Points on a hilly landscape, in no order, each with its height.
A ball rolls from a point to the lowest of its 2 nearest points, and stops where none of them is lower. Distance is the straight distance between rows; heights are no part of it.
fogar (h 3.40): [  8   0  11  32  16 -12  -7  35  27 -11 -17  22 -28  -2  12   0  13 -22
 -19  22  -3  -8  28 -50  27]
pubiz (h 3.93): [  7   1 -82   6  28  12  12  37   0 -45  16  -1 -27 -37   8 -38 -19  48
  22  13  15 -12 -18  14 -22]
leto (h 4.55): [ -9   3  -3  -9 -27 -32  36  -1 -27   6  17 -35 -14   8 -52  35  13  12
  -3  29 -28  17  -3  33   9]
Kaz (h 4.89): [  7  -8 -12  23  25  -8  18  -9  18  -5 -30 -17 -30 -39 -40  -9  -3  -4
  41  19   5  12   5  -1   3]
Soz (h 6.48): [  5   0  34  -7  54  23 -34  10   7 -11   8  30 -12  16  23   6   3 -22
 -36   1  21  -8  12 -27 -17]
gupu (h 6.32): [ 21 -11  62 -25  21  13 -42  -1  40  -4  -4  28 -20  20  19  17   4 -26
 -18   2  27 -17  -5  -3   9]
gev (h 1.78): [ -9  -1   5  23  38   2  -1  26   1 -33  29  16 -24 -25  23 -12 -15  -1
 -30   3  -3   3  28 -35  -5]
dode (h 3.87): [-25   3  40 -36  -8 -37  -9 -35 -24   5  47   8  11  34 -39  22  10  34
 -21  -7 -13   0 -29  27  21]
Dazek (h 2.84): [  5  20  19  12  17  12 -18 -29  -6  -1 -12  11 -21   9 -12   1  -1  -6
 -38 -12 -20  10   5 -11  -8]
vok (h 2.31): [ 22   4 -49   8  14  10  24  35 -10   0 -27 -28 -49 -21 -43  -3 -19  17
  22  26   5 -11  13  22 -20]
Pon (h 3.90): [  7 -16 -19  47   6 -26   0  53  24 -26 -15  28 -41  -8  -1 -21   8  10
 -13  37   7 -26  31 -37  28]
Par (h 4.56): [ 19   2   6   5 -14  25   8  21  23  -4 -57 -16  26  -1  10 -22  20 -28
  17   6  12  -3  12   4 -22]
nedu (h 5.42): [ 12   5   6  -4  21  14 -30 -11  -3 -28  35  23  30  -6  79 -18 -11 -30
 -21  -6  18   9  -2 -23 -16]
Mul (h 3.79): [ -3   3  29 -13  13 -51 -14 -47   7  16  45   7   6  36 -37  49 -14  16
 -21 -24 -16 -10 -26  39   5]
taz (h 3.10): [ 20  24 -10 -18  18  30 -25 -37  21  -9  -7   1  29  25  42 -22 -37  -6
  26 -16  42 -28 -23  33  -9]
Tomo (h 2.66): [ 13  10   6 -41 -10  27 -33 -42   4   2 -11 -17  14  42  24  12 -27   7
  14 -31  40  -4 -40  32   1]
Rilum (h 5.76): [ -3  -5  44 -10  -5  17   9  -6  16   3 -34 -16  -8  -5  -6 -10  10 -26
  12  19  -5  29  15  -6  18]
noro (h 3.30): [-14  -9 -12  -1 -44  -3  10 -10 -10  53 -40 -10  43   6  18   2   4   6
  23 -12   4   5  -8 -17  20]
tez (h 1.88): [-24 -10 -18  20  -8 -34  14 -16 -21  31   1  26  18   7  -3  29  -2 -10
 -33 -32 -17   9  15  -1   1]
Rifa (h 2.14): [ -4   6  23 -42 -25  40 -17 -21 -10  40 -32 -32  17  31  27  28 -16   8
  -5 -21  31  -2 -35   5   6]
miv (h 3.06): [ -1   4 -70  17   5 -11  37  24 -26  10  -6  -8 -25 -19 -22  -9 -28  27
  13  13   4 -12   3   2 -32]
gafof (h 1.48): [  0  -9 -51  27  15  21  11  27  -9 -32   3   4 -41 -41 -15  -6   1   2
 -14  21  -4 -12  17 -47 -23]
Zege (h 3.94): [-23  -7  37 -23 -34   4  12   4 -11  19  33 -28  22  10 -29   6  27 -33
   4   1 -23  30 -12  21  18]
rem (h 5.14): [ 38   2   0 -11 -11  20   8   9  24   3 -39 -31  18  -3 -13 -24  30 -17
  50  15   2  -2 -11  27  -2]
tulu (h 3.50): [-25  -4  52 -22 -13 -12  15 -19 -15  32  39  -2   2  18 -42  35  11   2
  -8 -17 -20  13   2  19   6]
pesez (h 6.47): [ 18   3  47 -24  28  21 -58 -30  42 -15   7  21   1   4   7  -8 -10 -20
  11  -9  21 -17 -20  18 -12]
zud (h 2.18): [ -4  14   7  -3   0   5   7  -7 -17   5  -2  -5 -32  -5 -18   6  -6  15
 -18   7 -23   2  20  -2 -20]
vof (h 2.65): [ -4  -2 -20  27  20  13  14  29 -13 -20 -29   2   3 -15   5 -39   4 -15
   7  20  -8   9  41 -25 -14]
gabu (h 5.57): [ 28   1  10 -10   2  -5  20 -13  20  -9  -7 -17   7 -17 -43 -19  38 -15
  58  18 -18   3  -4  39   1]
vokes (h 5.06): [ 34 -13 -24  30  44 -11   3  23  19 -43 -14  13 -35 -22 -23 -11  -5  25
  40  45  21 -22  10   2  -7]
badu (h 6.58): [ 19  -3  18   6  33  10 -52 -19  35 -38  12  51   1   9  14 -19 -10 -20
  12 -19  32 -30  -2   4 -13]
kozil (h 5.26): [ 14  -3   8 -29   5  41 -39   7  -2 -13   2  10  20   9  66  -8 -18 -37
 -19 -27  27  -6  -5 -24 -17]
Veb (h 1.02): [-25 -22 -49  32  -8 -37  22  -3 -24  35  -2  14  21 -24 -20  14  -5   2
 -18   1 -19  -2  20 -17  -1]
Tutul (h 2.68): [-24   7  37 -42 -50  14 -24 -25  -5  32   2 -25  35  42  15  38  11  21
  -8  -6   9  -2 -40  17  20]
rebaz (h 1.12): [ 16   8 -12  19  -9  23  14  35 -27   4 -16 -14 -41 -13 -38  16  -8  20
   2  24 -18  -1  17   5 -25]
tob (h 1.91): [-26   9 -17   7  34   9   4 -13 -16  -4  38  11  13 -20  34 -16  -8  -9
 -40 -44 -11  16   8 -14  -4]
rir (h 2.48): [ -6 -17   7 -11 -11 -32 -18 -22  -9  31  -3  14  26  25   3  29  -2  -7
 -20 -39 -14  -6   8   2  -8]
kavo (h 4.33): [ 10  13  57 -37 -23  14 -17 -11   0  16  20 -15  15  14   1  10   7 -19
  -4 -17 -12  27 -14  31   9]
pari (h 3.47): [ -4   1  10  -3  19 -44  -6 -35  -9  19  24   3 -12  21 -26  47 -32  38
 -41 -31  -4 -20 -18  17 -13]
roke (h 3.91): [  0  -1   9  -1 -22 -18  22 -11   2  59 -26 -15  22  -1 -24   6  17   1
  37   6  -7  20   6   7  24]
firu (h 3.46): [-20   4   9 -32 -76  18  31   7  -8  16   6 -43  30  24  -1   6  28 -10
  27  12   5  12 -33  19  39]
Buke (h 6.09): [ 16  -6  67 -13   1  10 -11   9  23   2  -4  -1 -18   8  14  19  23 -22
   7  15   0   3  14 -10  18]
sopes (h 5.59): [ -3   2  21  12   8  15 -16  14   1 -43  52  29   4   6  93 -40  19 -26
 -25  -2  10   8   1 -30  10]
riger (h 4.40): [ -9  -3  -3  22   4 -16  21 -24 -18  34 -36 -15  -2 -26 -31   4   5  -2
  32   2  -1  15  18  -1   7]
kidif (h 4.32): [ 16  13  28 -11  -8  29  -8  -3 -10  30 -28   7  19  22  32   9   3 -20
  -4 -20   3   0  23   3 -16]
bese (h 4.26): [ 14   4   1   1  19   0  16  25  23 -58   8 -14 -52 -25 -56 -15  17  27
  53  60  -4  -3  -2  32  36]
Menur (h 3.54): [ 15  11 -74  24  18  -4  26  14  -2 -16  17   7 -29 -43  -5 -36  -8  22
  26  19   9  -6   6   0 -31]
detin (h 5.46): [ -2   4  -3 -20 -16  51 -36  36  13 -14  -2  -2  16  -8  91 -15   5 -16
 -23 -32  13  -8   3 -37   0]
dadu (h 3.20): [ 25   5 -31  -4  12  -6  18  14  -2 -18  -4 -28 -36 -31 -57  -3 -10  39
  27  41 -15   7  -6  59  -7]
Viv (h 3.88): [  2  23  20 -17  -7  21 -34 -37   3  15  -6  28  16  24  26  -3  -1 -13
  -8 -39  10   1   4  10 -31]
Nifa (h 4.24): [-12 -19 -24   7 -28 -57  23  11  -4  18  10 -25  -6   7 -70  33  15  19
  26  28 -20   2  -3  28  15]
fiku (h 2.96): [-34  -8 -11  11   2 -28  -6 -32 -13  11  35  33  57  20  51   8 -18  -1
 -25 -34   0  -5  -6  -3   5]
mivak (h 3.09): [-35   9  27 -43 -65   4   1  -2 -15  19  32 -23  41  47   7  27  17  -3
   5  -1  -9  14 -38  18  47]
Vez (h 2.26): [ -5 -13   2  28  25 -16   7  29  -1 -58  29  23 -25  -5  43 -13   0   0
 -50   3   6 -23  13 -56  10]
Bebip (h 3.00): [-18  -7 -24  -6   0  -6   6 -14 -28  15  21   7 -20   1 -10  32 -32  43
 -61 -31 -21 -19  -8   0 -26]
vut (h 4.74): [ 34  18  33  -8 -23  34 -31  26  18  11 -29  -7   1  19  36  -5   3 -23
  -6 -21  13   4  16 -14  -7]
dudu (h 2.76): [  7  -7   1 -20 -50  34   3  -4   9  49 -45 -27  22  12  15   2  -6   9
   7 -19  10   5 -25  -8  14]
mip (h 3.67): [ 16  -4 -27  30  13   9  -5  16  19 -21 -54   0  12 -17   7 -51   7 -31
  33  28   7   7  19  -1 -12]
nuf (h 4.87): [ -6  -2   2 -26 -16  -8  32  -1 -17 -12   9 -40 -45 -14 -49   5  17   0
  17  34 -21  24  -6  12  12]
defod (h 5.04): [-26 -24  -2   5 -18 -46  12   5  -3  38   9  -9 -16  32 -44  50  -8  20
 -14  -2 -22  22  -4 -17  29]
bara (h 2.45): [-32   2  -4   4   3  16   8 -11 -23  13  26  14  41  -9  62 -17  -1  -1
 -13 -38   2  13   0 -17   0]
zos (h 4.70): [ 28 -15   7  22  15   3  13  30   7 -49 -13 -15 -40 -18 -46   0   8  13
  24  58  -1 -13  10   0  24]
seko (h 5.32): [ 14 -13  21   6  10   4  15   8  33  -6 -33   4 -29 -11 -22 -21  22 -20
  24  29   2   8  21  -4  12]
zegi (h 4.42): [  9   5 -35  22   8 -18  -4  20  19 -47 -22  17  23 -23  37 -60  27 -21
  36  28   5  -5  14 -16   1]
leso (h 3.77): [ -2  -7 -31   7   3 -41  29   2  -3   3  -6 -17 -20 -17 -62   6  -2  42
  41  27  -6   8  -6  41   3]
rekit (h 0.22): [ -6  -8 -58  18  -6  11  35  13 -44 -18  30   3  -3 -35  -4  -2   3  13
 -11  10 -16   9   5 -40 -20]
bar (h 3.01): [-23  -6  33 -11 -37 -22   1 -27   4  42  -5   5  28  24 -20  37   3  -7
 -10 -14 -15  14 -13  15   1]
vun (h 0.25): [-36  -2 -64  31  -2 -13  31   1 -31   0   5   0  18 -39  -5 -20   3   5
  -9  10 -21   2  10 -10  -8]
busa (h 3.41): [  6  21 -21  -4   9  -9 -23 -34  14  17  -1   4  51   8  34 -22 -34   3
  27 -37  33 -23 -28  38 -24]
guso (h 2.93): [-21 -13  -6  -9 -18 -28 -32 -19  10  33   2  18  49  25  37  29 -16   5
 -27 -49  10 -23 -16  -3   1]
pilo (h 2.80): [-11 -11  12  28  10  -6   6  35  12 -26   9  32 -11   5  50 -23  29 -31
 -25  17  14 -12  18 -60  20]
dokor (h 3.42): [  1  23  25  -9   4   9 -27 -40  -6   9  -3  10   6  18 -20  -2 -13   0
 -21 -36 -15  14 -18  15 -25]
Nat (h 2.42): [ -1  10  -4   5  33  -4   4 -28 -19 -11  35  22   2 -13   6   5 -45   9
 -29 -44   6  -1  -3 -12 -22]
Kozis (h 4.66): [-15 -29 -23  25 -30 -49  21  30   4  27  -7   2 -11  23 -48  47  -8  32
  11  13 -31 -12  19   2  25]
ripu (h 3.78): [ 29  22   5  -3  26   2  16   7  18 -49  19 -10 -47 -27 -46  -6   8  42
  33  48   5   5 -25  52  -2]
muzo (h 1.13): [-22   9 -15  22  32  21  22   9 -17 -23  26   5  -6 -30  29 -27  11 -13
 -34  -5 -16  14  26 -49  -2]
kenu (h 5.07): [ 38   9  35 -34  -6  37 -52  13  22 -11 -16   4  13  14  44   4 -20   0
 -16 -29  32 -22  -8  -7  -3]
zez (h 1.55): [-26   0 -27  22   0   4  13  -2 -23   8 -17  -6  29  -8   0 -33  17 -19
  -8  -6 -23  11   9 -27 -12]

For each start below, name the point where the ball stops.
vut => rebaz
pesez => Rifa
badu => Rifa
rem => rekit
dode => rekit
Zege => rekit
guso => rekit
